Each row is a point on a tangle of strands that fork, close into loops and nearly touch. The rows are in no order.
Points whose rows are less than 53.3 apart are linked; no others are. Some points are linked to none.
zomav: -11	-2	5	11	-14	-2	4	-20	-14	8	-6	2	-6	20	-14	-1	9	5	23	-8	8	23	-6	-4	8
tinu: -6	45	-11	-12	18	-2	14	4	5	3	36	-16	8	20	0	16	-12	-54	-4	-21	11	-2	-8	7	-5
zakub: -3	5	4	14	8	-20	16	-9	-1	-2	-8	10	12	31	-38	-11	2	4	25	-1	-18	1	-31	5	6
kat: 13	-22	-4	13	11	5	2	7	-23	-4	-37	14	-5	17	-8	31	-15	8	-26	1	-8	-11	10	27	-9
nura: -11	14	-17	-4	-29	-8	-18	-11	9	2	4	3	-1	-2	-33	19	2	-11	14	-18	13	29	1	-29	23
rog: -14	-8	26	17	1	23	1	2	-32	9	-15	11	-3	2	-8	2	-7	7	-28	-4	10	-11	-7	25	-14
dopan: 3	-25	-24	19	11	10	27	8	4	-11	-29	11	-6	6	8	24	-17	18	-39	-8	9	0	-2	31	-24
zaguv: 2	20	16	-11	-5	-4	-5	-19	1	-9	-9	21	6	7	-54	-18	4	5	26	-17	-31	4	9	-6	18
Lat: 13	6	9	8	13	15	8	0	1	11	12	-40	0	-5	30	-9	17	-13	15	-33	22	0	10	20	3
ner: -24	-15	0	-4	-22	11	-31	-9	-16	-2	-13	11	6	-7	-1	9	-2	1	-2	-3	-1	1	4	-17	14
zefo: 19	0	-2	8	23	2	27	-9	9	-29	-17	3	25	21	-42	-18	19	22	15	6	-38	-3	-14	-6	5
Luz: -22	17	5	4	-25	6	19	-22	3	2	9	-4	-6	6	5	-21	13	11	6	-9	11	9	-15	-1	-14
bok: -14	8	-24	1	-21	-19	-5	18	14	-3	-5	-2	20	-1	-28	13	-8	-8	-3	-1	-4	-5	-33	-29	17
Nonon: 3	-9	-6	4	10	19	22	2	8	-5	-17	-4	-24	-2	36	29	-6	14	-21	-14	21	-1	27	25	-24
zope: -4	-1	-11	6	-13	6	16	-18	-6	-7	-23	14	-17	19	17	-4	-5	30	-16	-11	-6	10	5	5	-16
lom: -3	36	-9	-9	13	-4	18	-6	5	4	42	-24	11	11	2	-4	-1	-44	0	-38	3	7	-1	13	-8
Vak: -13	-18	7	3	-2	1	-14	-22	4	25	5	34	2	1	12	22	-2	21	-8	24	6	-31	26	-14	-4
zenat: 1	18	-8	4	-9	5	30	1	16	-3	5	-12	4	16	37	-16	8	-13	16	-29	-3	7	8	25	7
vadaz: 33	-8	16	18	16	-13	-9	29	-34	-2	-27	7	1	11	-15	5	-14	5	-6	12	-16	-12	-1	21	14
pasap: 12	-13	-23	27	3	-7	35	14	18	-11	-17	-14	13	17	22	-7	16	14	0	10	-4	16	-19	3	10
nazer: -4	0	2	-11	2	10	17	11	9	-12	-7	-7	-10	5	61	-1	-9	5	-16	-14	-3	3	15	19	-16
Dunup: 13	-8	5	6	16	-1	-18	8	-21	-12	-39	21	-16	6	-14	31	-26	-1	-18	-6	-18	-8	23	26	-17
Nor: 7	39	-18	-25	3	10	-16	10	-10	1	38	-22	5	-4	-8	9	-10	-46	0	3	1	-2	13	-15	-2
fugu: -19	27	-5	-22	1	13	20	22	5	-10	35	-11	18	-10	22	-8	-22	-28	-8	8	-2	-4	-12	22	2
gote: -13	-13	-13	-12	-13	2	17	26	14	-13	-8	-1	12	-2	40	-4	-13	1	-10	13	-10	-2	-14	-4	5
samur: 9	4	1	8	-9	-3	12	-10	6	16	9	-28	-19	0	12	-20	23	-4	24	-14	25	22	0	3	-3
nopa: -8	3	-13	-14	14	9	17	32	18	-9	30	-13	35	-10	19	-8	-19	-30	-6	21	-9	-14	-13	18	10
Nin: 8	-14	4	4	11	22	13	-8	10	13	-5	-9	-24	-13	26	22	7	12	-16	-8	36	-17	37	18	-20
pabig: -4	4	0	-26	11	18	2	3	-10	4	38	-34	17	-7	23	-10	6	-28	-1	-8	-4	-11	14	17	0
sasog: 5	11	7	16	3	18	31	-22	-9	4	-8	14	-12	26	-14	-17	7	36	-1	-16	0	10	3	21	-11
nen: 2	-14	18	5	-1	-5	-38	14	-13	-6	-32	15	12	-7	-9	7	-12	4	-17	3	-23	-21	-8	2	10
zes: 29	12	14	9	4	-8	-18	-16	-34	-2	-12	24	-25	4	-16	-21	-9	17	-5	-14	-17	21	26	10	-7
tidun: -18	7	5	16	4	-18	41	-11	29	1	-1	-5	4	23	-10	-4	1	2	23	-9	13	7	-45	15	3
Rubut: -9	25	-2	-15	-22	-2	18	-2	6	-5	29	-17	-2	-7	34	-30	5	-10	-4	-13	0	6	-3	5	-17
Pir: -1	17	-18	7	4	-14	52	1	56	-19	0	-2	14	9	-8	-12	10	-5	12	8	-12	2	-21	-8	-1
zirif: -2	25	-6	-1	-17	-9	16	-11	11	8	16	-21	-10	3	6	-7	14	-28	24	-13	15	16	5	-3	-4
Bebi: -1	24	-9	-26	7	6	-12	-3	1	12	56	-10	13	-22	1	-4	2	-26	11	29	19	-28	18	5	-1
geden: 0	33	-14	-8	-7	-4	44	1	50	-9	4	7	5	13	-6	-8	1	-22	15	-3	-14	-4	-7	-9	-3
rir: 30	15	19	15	10	-26	-2	25	-28	-2	-21	15	-12	14	-11	-15	-17	12	8	5	-18	-2	2	18	16
fof: -3	3	-2	-33	21	21	-10	-8	-5	7	57	-29	23	-11	3	-7	-3	-14	-6	10	-9	-23	16	22	-5
rol: 14	11	16	-2	-12	-14	-39	-21	-22	-4	6	16	-2	-10	-31	-25	6	7	10	-17	-19	35	13	-6	15
Bigud: -11	-13	14	-1	-14	5	-43	-1	-18	-2	-18	15	8	-7	-11	8	-10	-1	-8	-6	-13	-7	0	-7	16
mez: -13	5	-4	-5	-24	-1	-3	-15	-1	7	18	-13	-11	-11	5	-22	10	-3	1	1	16	14	-12	-15	-17
finim: 28	-2	-3	21	31	-6	31	-6	-5	-14	-13	5	15	31	-24	-21	20	35	5	6	-29	1	-16	8	4
tunam: 22	25	30	3	7	-22	3	19	-22	-5	-11	31	-13	3	-17	-26	-20	18	25	0	-12	5	15	7	17
zin: 12	-29	-2	-2	-4	3	-35	-22	-20	-2	-25	3	-23	1	1	12	6	14	-6	-10	-4	28	24	-20	-12
duvif: -11	18	-13	-24	-14	8	-20	5	4	4	28	-7	0	-27	-6	11	0	-30	12	21	25	-10	16	-27	10
Mive: 9	22	-17	-12	-14	-8	-2	2	4	6	28	-25	-12	-11	2	-5	12	-45	16	-7	11	16	10	-21	-3
sapas: 18	-16	15	-4	16	21	-9	5	13	28	24	-30	-9	-24	23	-18	18	-5	4	1	23	-18	13	7	-3
bugi: -5	-20	9	8	18	9	-9	-17	-8	9	-12	26	-8	0	-7	34	1	9	-26	10	6	-20	34	7	-29
mivag: 0	-29	6	15	9	19	1	-8	-15	9	-26	21	-8	13	-5	34	-5	12	-22	5	10	-15	20	19	-9
zeri: -7	1	9	16	17	-15	34	-14	12	1	-10	3	8	34	-25	-10	6	15	18	-5	-4	4	-38	12	2
Gonu: -2	-16	9	-3	6	0	-13	-22	10	30	34	9	-12	-20	25	-6	12	17	-3	29	22	-22	20	-15	-16
zir: 52	16	7	13	16	-34	1	14	-17	-26	-18	1	2	0	-9	-17	-1	40	-5	10	-33	-6	5	7	15
Mozel: -3	-19	-11	12	15	5	32	26	20	-9	-13	-5	8	-1	44	-14	-8	15	-30	4	5	7	-11	18	-6
gub: -2	15	-1	-2	-13	-13	-9	-37	-2	5	18	9	-4	-2	-44	-15	12	-5	20	-7	-1	31	-7	-27	-1
ser: 5	-27	-9	-12	-15	-2	-31	-12	-6	-1	-14	-9	-20	-12	9	3	12	10	-2	-7	0	26	17	-32	-9
sal: 7	-11	5	17	8	-19	-18	15	-14	0	-17	-9	25	6	-32	12	5	-9	12	9	-13	-6	-29	-1	30
fabe: 9	-22	-3	8	-5	4	-8	-6	6	27	5	-10	-22	-11	-8	-30	20	-3	14	3	15	33	-20	-11	-9
biku: 12	-36	-9	-16	-5	2	-35	-5	3	6	-5	-8	-20	-23	11	-7	11	0	4	10	2	22	10	-34	-6
zif: 10	12	13	-13	20	-12	10	-6	9	-12	-13	16	10	20	-62	-14	0	4	37	-12	-33	-4	0	-4	21
sagud: 1	10	-3	-9	-17	2	16	-10	4	1	14	-23	-17	-7	39	-29	9	10	-5	-16	3	8	4	5	-20
ronos: 2	22	-16	-3	14	-13	21	31	24	-3	14	-16	18	8	4	20	-14	-48	8	4	11	-13	-18	-2	12
mavek: 6	-3	-11	3	8	16	23	9	12	-13	-13	0	-14	6	55	10	-12	11	-20	-20	9	3	18	24	-14
badu: -5	2	1	-21	0	20	5	6	-6	0	21	-23	12	1	36	-1	2	-26	6	-7	-2	-14	17	18	5
fasi: -1	6	-10	5	-19	11	31	-8	12	-5	-16	8	-12	19	31	-13	5	20	-2	-9	-2	7	1	8	-6
dek: -13	8	6	10	1	-13	7	-29	8	10	16	-13	-17	4	-19	4	14	-21	30	-4	37	29	-14	-10	1
nikop: -21	-4	-4	-14	-13	9	0	6	10	7	13	8	12	-8	16	9	0	-11	15	27	8	-32	13	-7	17
zudur: 22	-20	-4	10	1	-2	-5	-19	-7	19	5	-4	-19	5	-19	-26	22	7	22	1	9	45	-10	-11	-3
vareg: 13	-5	23	12	8	3	-23	4	-45	5	-20	17	-7	9	-17	6	-12	-3	9	-2	-1	12	22	11	20
gil: -14	13	6	2	-4	14	30	-18	13	-7	-10	19	4	19	-23	-23	11	20	18	-3	-17	-1	-14	1	-7
koniz: 11	-13	8	-30	34	8	-16	-11	9	16	36	-17	1	-5	35	-2	6	-5	-2	2	-15	-24	37	14	-15
ruba: 24	5	4	15	-4	7	9	-5	10	21	7	-39	-20	-4	19	-25	22	2	17	-27	24	13	3	13	-4
Mog: -9	-20	2	-11	10	10	-20	-10	-5	-3	-19	8	-20	-7	17	36	5	16	-12	-2	-1	-1	33	-27	-35
zanu: 3	3	-18	-20	-3	5	-25	-4	11	8	38	-2	1	-36	-8	3	11	-25	19	27	25	-4	15	-32	7
vamip: 15	-12	-8	28	3	-20	-2	0	-10	-23	-16	-9	28	6	-5	-10	13	20	-23	5	-30	5	-24	-7	6
tez: -14	9	-1	-44	-10	6	-10	6	-4	-16	26	-18	3	-20	31	0	-18	-19	-6	14	-13	-9	11	0	-7
dig: -16	-19	0	-14	3	10	14	22	15	-10	-2	2	10	-8	45	5	-16	2	-15	18	-4	-11	-7	0	1
Nulu: -15	36	-4	-17	-17	1	17	6	3	-6	38	-19	6	-16	20	-20	-7	-24	-8	-2	9	3	-12	9	-14
gugat: -10	-14	2	4	-13	4	-27	-16	-16	6	8	-2	0	-15	-23	8	14	-13	18	5	18	27	0	-27	14
Zeku: 0	43	-14	-9	-5	-6	35	3	27	-6	24	0	12	15	6	-13	-4	-34	6	-17	-15	4	1	1	-3
vepur: -23	-11	4	-44	-1	3	-20	0	8	-8	3	0	-8	-22	33	20	-12	10	-2	9	-10	-13	23	-26	-15
Komup: 39	15	12	19	14	-35	-1	6	-15	-26	-14	-9	19	5	-16	-15	11	25	-2	5	-31	5	-6	5	19
Vokit: -20	2	3	-43	-6	5	-12	4	4	-15	12	-8	-5	-22	40	11	-17	-1	-3	16	-14	-9	16	-14	-12
pif: -6	15	-27	0	-7	-18	28	30	26	-12	14	-13	18	-3	8	-6	-10	-22	-7	13	-7	6	-24	-11	8
kulaz: 17	-3	31	5	10	-2	-36	7	-30	-3	-21	24	-7	-9	-16	12	-17	1	0	-1	-5	5	33	12	21
sen: 45	9	3	6	12	-34	-4	23	-7	-21	-34	8	-13	-2	-9	1	-24	32	-18	2	-32	-6	7	17	6
Kabor: 24	19	13	-1	-3	-29	-16	9	9	-14	-12	5	11	3	-41	-27	3	20	14	-10	-44	-7	-6	6	27
vivi: 5	-10	-15	22	7	-9	36	26	24	-9	-3	-24	18	5	30	-7	13	-10	5	7	8	7	-21	13	14
ruk: -9	-19	15	8	9	6	-18	-23	-3	17	2	34	-5	-4	0	25	3	13	-20	12	2	-25	32	-6	-15
nela: -4	0	25	28	7	-3	0	14	-28	4	-14	8	10	17	-17	-10	-4	-1	-2	2	-6	-6	-36	20	3
varo: -23	-1	-21	-11	-19	3	-18	19	10	2	0	6	20	-10	-26	26	-8	-10	3	8	8	-15	-10	-25	24
Viguk: -25	-16	10	-15	5	14	5	1	4	0	1	17	-6	-11	31	20	-10	19	-23	11	1	-22	8	-9	-27
zud: -8	-10	2	0	-14	13	5	3	0	5	-10	-7	-4	6	24	18	7	-16	25	4	17	-7	21	-4	24
Sudid: -3	-17	3	20	-2	22	18	9	-11	11	-21	-1	-3	21	7	19	2	12	1	1	18	0	-2	16	10
fopu: -11	5	8	-23	5	0	-5	-13	11	10	39	5	3	-14	39	0	-5	9	1	27	0	-36	18	9	-4
bope: 8	-28	5	8	10	13	-9	-13	-16	14	-11	-10	-31	-15	-5	5	8	18	-28	-5	22	7	11	7	-39
fipev: 15	-44	-1	-4	1	12	-33	-13	1	8	2	5	-9	-27	0	2	20	-2	3	22	11	16	8	-33	3
pizo: -16	-12	-20	-13	-10	0	1	26	16	-9	9	-3	30	-16	3	10	-7	-3	-6	34	-3	-24	-22	-18	15
zaf: -2	17	-12	-17	11	9	1	-1	-6	7	49	-38	11	-5	4	-11	6	-42	3	-19	6	-2	2	11	-7
Mamid: 6	-7	-14	24	-9	-23	12	-2	0	-15	-10	-10	30	9	-14	-9	14	14	-6	9	-22	8	-31	-16	10
suf: 8	-6	3	-1	-23	-10	-41	-21	-17	-3	1	7	-2	-16	-26	-14	8	4	5	-19	-11	34	4	-18	12
Sifoz: 16	-26	7	-19	24	3	-15	-7	17	20	10	-2	-27	-18	35	7	12	5	-2	14	8	-15	39	-15	-24
kezem: -10	-4	3	-6	7	6	-14	-19	8	23	42	5	-4	-25	13	-9	16	2	10	31	28	-22	11	-8	-3
devor: 15	-8	2	6	2	-10	-12	-28	-13	7	8	4	-11	1	-33	-27	20	3	24	-2	-3	45	-9	-19	-1
vif: 18	-3	-6	26	21	-2	34	1	-5	-6	-17	11	7	32	-19	-20	7	36	-3	-2	-21	2	-18	19	0
bes: -27	28	-6	-4	3	2	1	2	10	1	21	-4	-5	-13	-12	19	-5	-38	15	11	44	-7	-16	-13	-3
tedev: 15	-18	7	-22	18	10	-13	-8	10	14	18	-11	-14	-9	40	-1	17	-6	2	13	1	-21	39	-2	-10
bis: -14	-5	5	11	-14	-1	-7	-18	-12	6	6	-5	-6	3	-19	3	14	-10	25	-1	22	29	-3	-15	9
rarot: 10	10	3	1	-17	-24	-23	8	9	-8	-10	12	15	9	-40	-17	1	14	6	-25	-36	3	-8	7	34
talo: 0	25	-15	2	-3	-26	26	-9	43	-5	-7	8	5	21	-38	14	-5	-8	9	2	-6	-3	-28	-22	2
bogab: -13	30	-20	-7	-21	-12	-8	10	18	5	3	3	-1	1	-26	29	-12	-25	9	-7	18	10	-9	-32	17
Lasav: -4	41	-16	-5	19	-5	18	21	19	1	24	-11	9	20	4	19	-21	-53	1	-8	7	-7	-14	1	7
Tarer: 17	-2	16	9	-6	-21	-37	21	-11	-10	-32	6	5	-4	-10	-5	-12	14	-14	-3	-31	-4	-13	9	16
vut: 5	40	-18	-2	-4	-24	20	1	48	0	0	8	-9	17	-24	17	-15	-19	7	-7	2	-4	-16	-35	6
vekin: 0	-2	-7	-1	-18	-22	-30	12	4	-1	-14	8	20	4	-34	-3	-3	1	-1	-20	-27	-2	-18	-6	28
mep: -9	18	-17	6	-19	-27	-19	11	17	-2	-4	5	20	2	-49	7	-4	-6	-2	-15	-14	-2	-30	-16	17
sosur: -10	24	1	-10	-24	-1	1	-29	13	-2	1	17	-1	6	-50	-9	8	3	23	-18	-13	11	2	-24	5
befo: -13	-2	-14	-1	-31	-7	4	-6	4	-11	-18	15	10	15	5	-14	-7	19	-7	-9	-21	2	-16	-11	0
nabe: -11	-24	15	0	2	23	-21	-15	-16	13	2	5	-10	-16	3	1	11	8	-15	13	12	-7	4	-13	-16
Kezo: -16	-10	3	19	-9	0	6	6	-12	3	-17	5	15	15	-7	-5	2	4	-2	5	-3	1	-33	6	6
nom: -13	16	15	12	-3	7	30	3	14	5	9	-19	13	-8	25	-7	-2	-5	11	-21	31	-3	-22	22	3
Laz: -4	2	-12	-11	-36	-11	-28	-19	1	0	-2	2	0	-6	-27	-1	5	1	9	-22	-5	31	12	-25	19
gekem: 9	-6	-4	1	2	-2	-33	-15	-28	-11	-31	13	-23	7	-5	22	-11	13	-16	-19	-13	19	29	-1	-13
Zabi: 10	14	23	5	-14	-20	-36	11	-17	-4	-20	20	-5	-8	-16	-19	-19	9	4	-8	-22	5	-2	9	22
bamul: -13	-25	-6	11	6	8	19	18	10	-9	-19	8	7	-3	29	-3	-11	18	-40	6	-2	-1	-22	11	-22
remuk: 10	-35	1	2	22	11	-10	-10	6	15	-6	-3	-34	-18	-3	19	12	13	-23	3	17	-1	27	1	-48
rekem: 20	-20	-10	25	11	-17	-6	8	-12	-20	-33	1	20	6	5	2	3	19	-33	10	-29	2	-17	1	-3
rok: -3	47	-18	-8	-16	-16	5	10	25	4	8	0	-3	7	-13	23	-17	-28	10	-9	11	5	-5	-34	14
gopa: -11	-7	-2	-3	-22	-9	-45	13	-4	-3	-17	9	13	-3	-29	5	-6	-3	-5	-18	-17	-2	-10	-4	31
Duron: -13	11	0	-11	2	13	-6	-6	11	18	49	-3	4	-24	9	-5	9	-17	19	28	26	-30	10	1	4
lelun: 43	13	-4	11	13	-33	-3	22	-16	-21	-32	13	-21	-4	-6	3	-36	19	-18	6	-22	-6	5	28	-8
sog: 13	-14	18	16	6	4	-20	-18	-36	16	5	0	-15	-5	-18	-27	11	5	-12	-3	6	29	-7	2	-16
gano: -16	-16	6	-23	5	4	-27	-14	5	0	-5	11	-13	-15	18	32	4	18	-9	9	-6	-16	32	-33	-21
zoruv: 13	-28	11	9	5	8	-33	-20	-31	6	4	6	2	-9	-28	6	16	-9	13	2	10	33	5	-17	18
rotug: 5	8	-23	13	-2	-24	37	-5	41	-16	1	-4	25	6	-19	-9	16	1	3	12	-18	5	-18	-26	2
Koz: -6	-14	-13	16	7	7	25	8	4	-10	-28	19	-5	9	23	1	-16	27	-42	-5	1	4	-11	24	-27
medaf: 10	-15	25	11	4	6	-31	-11	-44	4	-3	10	-3	0	-21	3	5	-6	12	-2	0	32	14	-4	20
Gedo: 27	19	23	-2	8	-22	2	14	4	-15	-18	11	9	3	-37	-32	1	24	23	1	-39	-14	-5	3	24
Mopob: 8	-21	-1	9	12	5	-2	-18	-26	5	-12	-6	-31	-5	-15	12	2	19	-30	-17	20	11	18	29	-42
Supo: 17	-24	0	-13	12	11	-16	8	12	22	18	-25	-15	-24	23	-26	12	-18	6	11	19	-5	3	-4	-9
kasuv: 13	-17	16	20	14	-2	-13	20	-34	7	-28	12	4	15	-18	10	-8	1	3	5	-7	-5	3	14	20
Nez: 13	8	7	6	7	20	11	1	3	6	0	-28	-1	-4	46	-3	8	2	-5	-33	19	-1	18	25	-2
zov: 3	-15	18	2	7	24	4	-4	4	20	8	-15	-13	-15	31	2	14	6	-8	-3	29	-20	20	7	-8
Ror: -14	36	-5	-22	18	15	2	9	0	3	49	-13	18	-12	-2	6	-5	-37	4	10	21	-22	0	11	-1
gef: -6	-14	2	-10	-9	13	-10	-3	0	9	20	-20	-14	-26	17	-16	18	-11	5	15	21	2	-4	-16	-12
Kip: -25	16	11	8	1	-17	17	-30	7	6	13	-5	-13	11	-20	8	3	-13	24	-8	33	17	-27	2	-3
geb: 21	-21	-9	19	13	-5	-2	13	-19	-12	-38	9	5	13	1	10	-7	14	-32	5	-21	-3	-11	8	-8
bupan: 15	-29	5	10	2	10	-7	-4	1	29	-6	-16	-28	-10	0	-25	15	14	-10	-3	28	26	-13	0	-20
guv: 11	-29	5	10	4	18	-7	-10	-8	23	-4	-17	-26	-13	2	-8	11	18	-23	-5	32	11	0	7	-26
sizop: 4	1	23	26	8	1	1	11	-31	5	-22	17	3	8	-8	-8	-15	2	-24	1	-5	-7	-18	34	-11
nuvu: 20	6	5	-1	8	-14	-25	-2	-25	-16	-33	21	-26	4	-10	20	-27	11	-12	-17	-22	12	33	14	-7
vuna: -22	-21	-2	-16	-18	8	-33	-14	-4	6	9	9	1	-24	-1	11	6	3	1	12	7	-14	15	-31	11
tabi: -9	3	12	-30	18	20	2	-7	4	2	50	-7	23	-6	27	-7	-11	-6	-6	12	-19	-24	18	34	0
gumor: 28	12	2	-1	28	12	21	8	-19	-11	-16	24	-9	28	-31	-24	-5	26	20	-4	-36	-13	14	15	7
Tefo: 13	20	26	8	4	-12	-7	-12	-34	0	-7	22	-11	9	-21	-31	-5	13	18	-10	-11	16	18	8	7
patu: -38	11	1	4	-9	2	3	0	5	4	13	-2	6	-4	-13	9	-1	-23	11	7	31	-4	-32	-8	-2
baz: -1	12	-7	2	-16	4	30	-1	15	-5	-9	1	-4	14	37	-17	2	5	10	-16	-3	9	4	18	5
Gasis: -22	8	19	15	-5	17	19	3	5	13	6	-16	5	-8	20	-3	1	12	0	-14	33	-4	-22	18	1
tugur: -8	-3	-12	-11	9	6	18	29	22	-5	14	-11	27	-5	26	3	-8	-29	4	20	-4	-20	-4	10	18
guzed: 14	-31	-10	-1	-2	6	-15	4	14	22	13	-8	-16	-20	-6	-23	17	-21	19	13	25	28	-18	-16	-2
Leru: -16	-27	1	3	-1	4	2	3	11	17	-1	26	10	7	16	18	2	18	-6	28	-1	-44	8	-6	9
Fafi: 10	8	10	8	13	-33	-14	9	-15	2	-11	11	10	18	-40	-5	-7	-4	30	-13	-19	11	-11	1	34
Risa: -3	-20	-17	8	11	18	21	-3	0	-10	-26	8	-20	5	7	39	-11	18	-23	-14	19	-2	19	31	-33
ran: 10	-10	30	5	8	7	-41	-7	-23	0	-18	30	-6	-13	-14	20	-11	1	-8	9	-10	-13	33	6	8
fonid: -12	-23	-13	2	-5	-3	-2	19	8	-6	-3	-2	32	-9	-5	12	4	3	-5	25	-5	-27	-26	-17	14
nuduv: -6	-13	-8	-8	6	8	-5	-5	-7	-10	-23	3	-26	-2	21	33	2	16	-16	-9	1	10	27	-10	-41
Rezag: 10	4	-1	11	3	0	3	-24	-25	-5	-14	12	-28	12	-11	-1	-6	20	-30	-19	-3	14	14	26	-37
Gefug: -22	-17	8	-4	1	12	-10	-1	-8	-9	-17	18	0	1	18	21	-9	11	-30	4	-7	-15	3	-7	-32
neli: 3	-9	3	21	0	22	26	6	-9	12	-20	-10	-12	17	10	19	-4	24	-7	-15	31	5	8	28	0
kavim: 8	44	-16	-17	-3	-3	-4	7	-1	4	32	-19	-5	-4	-5	7	-6	-48	5	-8	8	7	10	-25	-1
Dep: 17	1	-3	11	-6	15	18	-18	-4	12	-7	-14	-33	11	17	-15	15	30	0	-19	18	19	14	14	-16
gamim: -13	8	-7	8	6	-13	23	14	28	1	4	-15	9	11	1	21	1	-40	21	2	28	-8	-29	9	14
viko: -28	-4	2	12	-13	-2	1	3	-4	4	-4	3	13	10	-17	6	-3	-12	14	5	12	-1	-34	-4	7
fuv: -16	-8	12	0	-9	7	-16	-6	-22	-7	-19	11	-5	0	8	5	-8	11	-28	-8	-14	-4	-2	-7	-23
sos: -9	-3	-14	17	1	-19	25	15	20	-3	-7	-18	14	15	-8	18	7	-22	19	10	15	-2	-35	-11	15
rin: 25	4	17	21	10	-34	-14	19	-19	-11	-14	-13	18	4	-22	-4	4	8	5	7	-23	-2	-24	2	27
geg: -16	0	3	-2	-21	-2	-16	-10	-15	-11	-20	23	3	2	7	-14	-14	17	-22	-13	-26	1	-13	-5	-15
neto: -9	28	-23	-27	-14	0	0	37	12	-8	18	-4	13	-9	-1	18	-26	-27	1	20	-4	-12	-3	-18	13
ludo: -19	-1	-20	-14	-31	-6	13	7	10	-8	-9	6	3	5	25	-7	-7	5	-4	-2	-11	5	-10	-12	4
ginez: 17	-33	0	-12	19	11	-10	-3	16	20	-5	-9	-31	-17	21	11	13	8	-14	10	18	-1	25	-7	-36
pitab: -5	26	-13	-41	-5	14	-13	6	-8	-9	39	-19	10	-15	6	4	-17	-36	-5	14	-12	-10	16	3	-5
suton: 8	22	26	-5	-19	-16	-36	-3	-11	-8	-9	21	-3	-10	-23	-22	-7	7	11	-19	-26	18	10	7	25
ridir: -22	36	-4	-14	10	7	2	10	10	8	38	-10	2	-12	0	15	-4	-46	13	15	35	-18	-4	1	-4
menek: -9	15	-5	2	-3	-22	19	-15	22	-8	-5	14	10	22	-52	1	-3	-4	19	-2	-17	-1	-25	-16	5
pafi: 17	-16	-19	35	7	-1	33	11	9	-6	-24	-7	4	23	16	-4	6	26	-12	8	-2	11	-17	14	4
muru: -1	-14	-15	11	9	-4	28	29	21	-9	4	-23	24	-1	24	2	11	-16	3	22	4	-6	-16	2	18
lib: 0	8	-24	16	-3	-34	21	-2	21	-17	1	-8	30	5	-29	-2	19	1	-3	6	-18	7	-32	-25	8
nuf: 2	6	9	11	-5	-4	-3	-14	-27	6	-16	20	-4	26	-20	-15	1	11	15	-9	-16	12	2	6	10
lakud: 4	-3	-8	8	-1	5	6	-16	-17	-14	-22	18	-24	19	5	9	-11	24	-30	-17	-12	10	7	20	-33
rizo: -16	20	9	13	1	-8	39	-7	31	4	7	-9	3	11	5	-5	0	-3	21	-20	25	3	-29	20	2
fatus: -14	3	13	-29	17	11	6	6	15	0	37	4	20	-9	39	-1	-16	-3	-3	24	-17	-31	14	25	1
rubu: 13	4	-7	21	9	9	31	-4	-16	3	-17	17	-6	35	-12	-8	-5	34	-3	-15	-7	6	-2	29	-4
Voro: -5	-21	-6	18	4	-7	-9	14	-4	-3	-7	-9	31	1	-22	15	10	-3	-1	18	-5	-19	-30	-16	20
mise: -24	-4	19	15	-4	23	9	-6	-7	16	5	-12	3	-9	7	-4	6	8	-5	-7	37	-5	-18	10	-7
betat: -11	9	-23	-27	-18	-2	5	35	14	-15	14	-7	21	-17	5	10	-28	-10	-9	26	-5	-16	-16	-19	14
pakob: -7	4	-7	-7	4	11	21	16	6	-1	13	-19	22	10	36	-6	0	-25	4	-27	-1	-2	3	26	10
Voli: -16	12	12	13	-8	12	32	-23	0	4	-3	12	-9	19	-8	-24	17	27	12	-15	2	9	-11	8	-12
Gif: -3	-1	-2	-8	-17	7	1	3	-2	2	3	-19	-6	1	37	-2	13	-21	17	-4	13	-1	17	0	8
Tumik: -12	-23	0	7	-9	20	9	12	1	4	-18	-1	1	11	23	18	7	3	8	17	12	-16	6	3	16
Vavob: -7	-28	-5	10	8	7	9	16	12	6	-3	9	25	3	11	14	8	13	-9	39	-1	-36	-9	-10	12
sufe: 10	-26	21	1	5	10	-56	-19	-21	0	-7	22	-2	-21	-15	18	6	3	-7	-2	-7	7	32	-13	11
giz: 11	-26	-11	-12	-5	8	-29	-10	8	14	24	-3	-5	-32	-8	1	21	-14	18	25	21	7	11	-34	10
Fimu: 32	15	16	0	5	-15	-24	-9	-32	-12	-19	24	-37	-5	-11	-7	-19	22	-6	-16	-17	20	41	11	-5
pese: -24	-4	28	20	-6	19	-2	-12	-25	13	2	-1	-3	2	-6	-5	4	7	-6	-7	20	6	-17	10	-11
lor: 2	-1	-1	-6	7	14	28	-8	14	-23	-22	13	16	21	-38	-21	10	19	21	0	-33	-5	-15	-5	4
didi: -27	-7	-9	-33	-24	7	-30	1	8	-1	12	5	8	-27	2	19	-12	1	2	6	4	-19	16	-26	17
roze: -16	35	-15	-28	-13	7	-11	20	7	1	29	-4	6	-22	-11	20	-17	-28	7	17	18	-11	10	-27	14
mari: -26	-12	8	-23	10	13	16	16	17	-9	5	10	6	-14	45	11	-20	13	-20	18	-3	-16	2	4	-16
bur: -11	-6	1	-15	-13	4	3	-4	-5	-10	0	-11	-15	-6	45	-4	3	8	-13	-4	3	7	7	-5	-20

How many points has the smallest loop of links through each point below? Write none if it is on no loop.
vif => 8
gugat => 12
dig => 9
zirif => none

A piece is two or more points that can be reached from each other along the links. Count, over all rows, the pieces, the separate loops (a circle has one, a figure eight two, a Y none), the forks (points with three links) and the tips (points with one).
pieces => 6
loops => 4
forks => 14
tips => 18

A tip is a point with one link. Name the tips that can be reached along the links from each point below, in the order of the rows.
talo => Gonu, varo, Gedo, didi
rin => Zeku, lelun, Kip, sufe
Luz => Mozel, pafi
Mive => Nez, nuduv

Name the points in between on the shortest way along the links from the first point to the second, in order.
tunam, bis => Tefo, nuf, zomav
tinu, fasi => lom, zaf, pabig, badu, pakob, zenat, baz
Kip, kat => dek, bis, zomav, nuf, Tefo, zes, Fimu, nuvu, Dunup
ronos, neli => Lasav, tinu, lom, zaf, pabig, badu, Gif, zud, Tumik, Sudid
Gif, guv => badu, pakob, zenat, baz, fasi, zope, lakud, Rezag, Mopob, bope
tez, Lat => pitab, Nor, kavim, Mive, zirif, samur, ruba
